Each row is a point on a tangle of strands that fork, close into loops and nearly touch. The rows are in no order.
(in the rows, 128 means zero)
Points whose rows are less than 92.7 apart are linked; no others are. Some points are linked to none.
Q226: [126 133 118 222  96 122  82 136 117 148 136 173 134  71 176 142 135 107
 143 123 168 141  95]
Q198: [120 108 129 100 106  94 137 102 129 122 152 158  85 128  98  77 131 142
 181 162 137 131 132]
Q390: [125 123 127  80 145 120 142 157 132 129 107  72 150 169 135 153 106 140
 131 116  67 136 109]
Q752: [ 99 116 131 108 115  83 146 132 106 202 146 164  56 144 105  69 105 134
 198 213 107 102 123]
Q554: [111 103 121  82 135  94 167 125 134 106 129 130 118 122 113 110 129 135
 163 131 106 129 111]
Q751: [106 104 143 162 120 103 138 117 125  73 147 153 105  56 156 111 116 145
 154 102 180 180 128]
Q178: [114 129 109 104 152 110 179 146 131 101 100  93 169 119 158 131 148 123
 110 103  86 108 100]
Q971: [160 157 127  61 119 171 138  94 118 132 117 107 137 174  84 138 131 124
  83 139 146 127 193]
Q989: [142 155 106 136 138 142 160 130 123  99 100 121 162 100 161 136 146 123
 104 115 146 126 113]
Q58: [110 105 123 177 116  71 100 147 143 188 151 151 110 139 122  87 141 124
 178 153  95 110  76]
Q968: [ 94 128 105 127 131  56 178 136 161 118 121 155 132 106 151 110 153 113
 160 137 136  96 112]
Q160: [160 139 131 174 138 177  59 128 117 106 101 117 143 127 177 200  87 163
 133 121 138 141 127]
Q701: [164 154 120  81 122 180 123 117  79 128  98 100 149 153 111 177  99 139
 116 140 127 149 144]
Q398: [133 171  99  76 138 158 145 140 115 150  90 125 127 158 106 195 101 112
 109 157 154 112 164]
Q861: [105 122 152 252 120 138  53 144 113 139 153 145 142  53 186 170 111 116
 128  84 159 160 115]
Q987: [134 124 137 198 120 123  91 134 136 113 129 147 144  90 168 148 123 123
 141 106 157 147 109]
Q616: [117 155  96  87 140 128 194 143 120 129 102 116 147 121 120 127 148  98
  92 137 128  94 125]
Q307: [119 138 102  56 132 145 187 127  99 147 122 114 136 141  78 119 141 114
  97 146 109 105 134]
Q961: [151 168  98 181 126 142 134 109 128 118 119 170 142  87 156 136 169 106
 111 149 196 100 128]
Q76: [133 126 141  45 140 143 154 127 143 151 125  84 129 207  80 134 129 118
  78 122  98 121 193]
Q496: [ 86  92 146 165 141  82 133 144 139 101 137 115 160  85 166 112 138 129
 137  67  91 138  79]
Q81: [143 133 126 158 119 107 139 119 160 115 128 149 138 114 138 116 154 118
 134 126 167 125 128]
Q133: [106 120 128  39 138 123 156 123 129 161 138 104 102 192  64 137 117 111
 110 137  95 117 171]
Q599: [116 134 126 128 118 179 117 137  38 113 127 122 122  67 129 125  86 138
 112 122 122 174  90]
Q601: [179 152 142 105 133 164 126 142 141 135  93  83 160 184 135 158 133 140
  82 115 106 122 158]
Q377: [142 135 138 130 134 207 113 119  47 105 124 111 141  73 124 138  97 153
  87 118 126 174 123]
Q287: [123 108 148 176 140 109 121 151 137 100 117 102 171  96 190 141 123 137
 107  70 106 152  95]
Q699: [175 160 121 118 135 188 122  97 118  94 100 124 153 132 136 172 131 141
 102 135 168 126 167]
Q95: [104 117 130  78 109  93 145 109 119 184 154 161  59 162  74  74 107 133
 184 201 125 109 157]
Q474: [147 110 147 123 100 105  95  99 185 116 152 140  99 177  97  83 139 130
 157 134 152 144 164]
Q837: [146 117 136  61 113 152 156  75  95  96 134 112 132 126  84 103 130 141
 115 125 136 167 152]
Q213: [ 93 121 122  33 129 108 173 106 131 148 146 131  90 176  64 116 119 111
 128 153 128 110 190]
Q722: [139 146 112 185 141 183  62  99  94  93 114 158 129  61 179 197 116 146
 129 133 173 110 127]
Q18: [121 176  91 105 130 122 163 158 130 145  87 140 120 141 135 175 114 104
 122 156 152  97 132]
Q298: [114  77 153 165 123 125  92 126 106 137 183 136  99 110 105  70 131 153
 156 123  93 153  83]
Q438: [144 146 134 107 114 137 125 133 147 164 133 147  93 176  77 105 135 109
 113 156 152 111 160]
Q877: [120 118 145 155 120 162  97 144  73 118 144 117 117  79 132 108  99 143
 117 111 109 169  82]
Q67: [133 112 131 135 127  86 138 126 196 119 136 136 132 147 135 116 160 119
 144 118 148 108 139]
Q342: [123 109 137  99 149 128 126 129 167 151 163 106 120 188  80  80 165 122
 106 131  67  91 145]
Q225: [132 146 109 119 112 121 157 132 125 127 116 158 116 110 118 104 139 117
 136 153 152 123 118]
Q452: [132 147 113  36 124 155 173 102  89 152 134 119 135 158  56 131 132 104
  86 147 137 132 177]
Q293: [121 145 103 128 133 104 174 148 143 117 105 122 167 115 155 121 159 103
 103 116 122  96  98]
Q801: [129 104 131 136 103 125  99 122  93 153 163 145  85 136  92  69 117 141
 167 156 107 144  81]
Q696: [131 133 118 118  98 106 152 106 131 138 139 174  94 115 108  75 145 124
 159 169 168 119 141]
Q145: [104 108 174 193 139 129  75 153 116 104 138 116 123  77 172 151  78 144
 130  86 128 182 118]
Q382: [149 179  93 148 135 149 140 120 137 124 107 162 129 118 139 154 155 103
 108 160 193  91 155]
Q661: [116  97 139 128 141  82 130 122 208 133 164 134 123 161 103  97 173 120
 145 125  94  92 150]
Q693: [182 141 146 126 136 170  95 130 123 115  79  91 161 165 162 181 104 162
 113 109 113 144 148]
Q336: [156 162 116 147 110 171  72 139  99 154 118 135  97 163 121 162  96 140
 148 164 138 140 104]
Q365: [133  90 144 134 143 115 122 109 183 126 170 120 149 152 101  79 184 129
 117 116  78  92 132]
Q901: [123 131 142 230 149 163  46 109 108 102 131 151 145  49 200 202 122 133
 118 100 181 121 135]
Q163: [140 123 134 116 139 131 131 152 119 109  91  75 163 140 164 154 102 153
 121  92  80 152  96]
Q702: [157 160 113 150 145 197  96 104  99  97  94 135 161  93 165 187 115 146
 105 131 158 109 142]
Q254: [137 114 170 225 148 137 107 116 137  89 133 130 177  58 195 167 141 131
  96  63 167 148 148]
Q997: [128 161  92 194 104 124 118 125 105 138 114 187 133  72 170 129 153 103
 131 145 173 110  98]
Q850: [ 85 109 108  99 135  82 142 143 103 171 146 129  84 165 102 103 100 143
 201 175  74 113  86]
Q176: [150 156 111 102 131 180 125 147  66 141  85  88 157 141 138 183  93 143
 110 126  90 150 105]
Q31: [150 160 131  96 125 162 132 123 152 150 123 127 110 179  90 126 142 106
  80 142 157 100 186]
Q571: [141 130 126  85 123 155 148  93  93  77 121 126 129 106 114 134 110 147
 130 126 156 170 143]
Q992: [ 76  77 154 202 129  69 122 127 138 114 172 145 138  32 161 100 146 123
 139  70 135 158 102]
Q352: [116 102 130 195 115  68  91 151 172 178 154 142 131 136 143 109 155 118
 168 114  95 116  80]
Q584: [ 99 104 148 188 117 128  94 152  91 126 159 132 118  66 146 102 114 129
 124 105 121 163  76]
Q967: [140 147 112  91 134 141 170 121 105  95 103 113 147 115 131 146 114 135
 122 127 140 144 128]
Q691: [113 126 158 249 142 141  63 135 113 119 141 133 166  43 207 187 121 114
 102  66 161 143 144]
Q173: [167 133 146 127 118 190 112 113  87 110 125 118 142 111 121 125 119 149
  95 122 128 162 125]
Q132: [104  94 146 220 119  77 112 128 152 119 153 145 151  53 179 135 138 112
 148  65 159 159 111]
Q315: [133 126 131  51 127 130 169  76 139  91 145 115 132 152  83  91 151 133
 117 125 137 139 180]
Q117: [ 84 117 101 128 134  65 158 149 144 145 126 148 129 114 138  95 152 116
 167 144  86  83  85]
Q343: [104 124 111 145 132  67 164 131 158  88 116 140 153  90 175 127 146 121
 151 101 147 126 100]
Q677: [ 86 104 117 103 144 100 128 141 139 152 155 121  98 178  94  98 126 136
 169 154  54  98 101]
Q184: [ 98 158  99  89 137 104 192 160 139 166 107 152  98 139 117 136 116 101
 124 167 153  86 150]
Q674: [125 105 135 119 125 119 132 124 128 103 133 123 130 119 123 102 128 143
 140 118 114 150 104]
Q574: [132 139 112  73 137 138 143 159  83 145  97  73 155 169 127 176  90 134
 127 134  75 144  97]
Q690: [134 126 128  91 145 125 148 157 159 141 108  84 137 178 119 137 136 123
 109 123  80 113 129]
Q620: [127 114 127 178 127  78 110 155 180 150 131 120 157 141 159 135 151 110
 137 104 105 108  84]
Q866: [137 109 136  97 110 139 105 114  98 146 165 118  92 164  74  79 117 147
 151 157  88 150 100]
Q523: [113 127 124 141 114  88 124 148 146 192 139 166  82 158 109  78 130 121
 173 185 114  92 109]
Q762: [158 136 141 115 134 144 139 146 170 145 123  98 154 175 116 118 160 116
  78 119 101 100 152]
Q825: [172 160 136 135 134 159 134 126 158 129 115 123 145 158 125 139 157 108
  86 130 156 103 164]
Q277: [137  99 148 126  96 108 106  92 144 100 165 156  91 132 104  81 131 151
 168 134 148 163 138]
Q28: [152 120 149 198 130 145 105 113 141  88 131 140 156  91 180 159 138 139
 114  92 168 151 137]
Q852: [125 142 122  45 118 121 168  82 140 111 131 129 101 166  76 110 127 117
 132 142 166 131 203]
Q340: [155 143 130 135 126 142 105 155 135 121  91  96 154 164 162 173 102 140
 125 118 110 138 113]
Q965: [ 89 113 132  72 129 106 141 118 146 172 154 147  65 185  62  81 120 116
 145 166 109  96 178]
Q567: [ 93 103 125  92 156 127 142 140 153 162 163 120  99 176  68  91 149 120
 129 157  55  77 138]
Q902: [133 173 104 104 126 141 170 125 142 129 110 163 103 133 113 137 140 106
 111 167 192  98 178]
Q975: [163 132 141 120 109 166 105 119 118 132 131 115 124 161 101 112 130 135
 111 139 118 143 125]
Q513: [119  82 154 185 108 100  87 131 131 137 174 148 109  82 135  90 126 143
 161 108 130 167  96]
Q331: [109 138 129  99 154 143 169 163 170 176 119 127  91 178 100 131 136  96
  58 121 138  75 184]
Q9: [176 135 149 134 129 168 123  96 144  83 118 119 153 129 146 140 135 143
 108 105 161 141 165]
Q665: [136 128 144 162 137 148  83 152 113 106 103 102 139 130 175 177  76 160
 136 105 121 163 107]
Q920: [103 129 117 103 138  93 173 136 166 157 126 150  98 143 104 104 150 103
 123 158 143  82 162]
Q539: [161 167 118  79 133 176 113 108 104 120  85 114 138 169 118 215  94 145
 124 152 145 132 173]
Q705: [130 115 137 122 153 119 161 139 139  92 100  79 178 111 172 135 138 138
 108  79  96 139 110]
Q402: [145 126 123  85 110 154 129 120  96 141 140 118 118 145  82  99 124 126
 122 148 102 139 108]
Q490: [128  92 145 134 136 113 135 110 151 102 161 126 146 112 121  79 167 132
 132 100 102 132 112]
Q77: [ 98 125 104  72 119  92 160 142 109 144 124 131  98 144 100 124 105 133
 180 162 104 120  98]
Q405: [161 156 115 140 129 184  59 131 109 129 101 120 128 155 147 194  85 149
 141 143 139 132 117]
Q142: [106 101 125 180 124  57 133 132 174 101 130 143 148  85 187 133 142 122
 161  86 150 148 100]
Q832: [ 66  79 168 187 146  86 115 149 124 102 156 111 146  50 167 106 123 129
 127  63 102 167  93]
Q700: [153 165 118 136 112 156  97 136 131 159 120 148 100 167 107 141 118 123
 135 169 155 118 140]

A piece is two or more points that can be reached from each other along the links. Count, over all rows, the pieces, the separate loops (a circle has one, a figure eight two, a Y none), the forks (points with three links) and the tips (points with one).
pieces: 4
loops: 5
forks: 10
tips: 8

A tip is a point with one link. Name the tips that can be reached along the links from each point below, in the order of the rows.
Q198: Q474
Q705: Q76, Q117, Q620, Q920
Q987: Q861, Q902, Q9
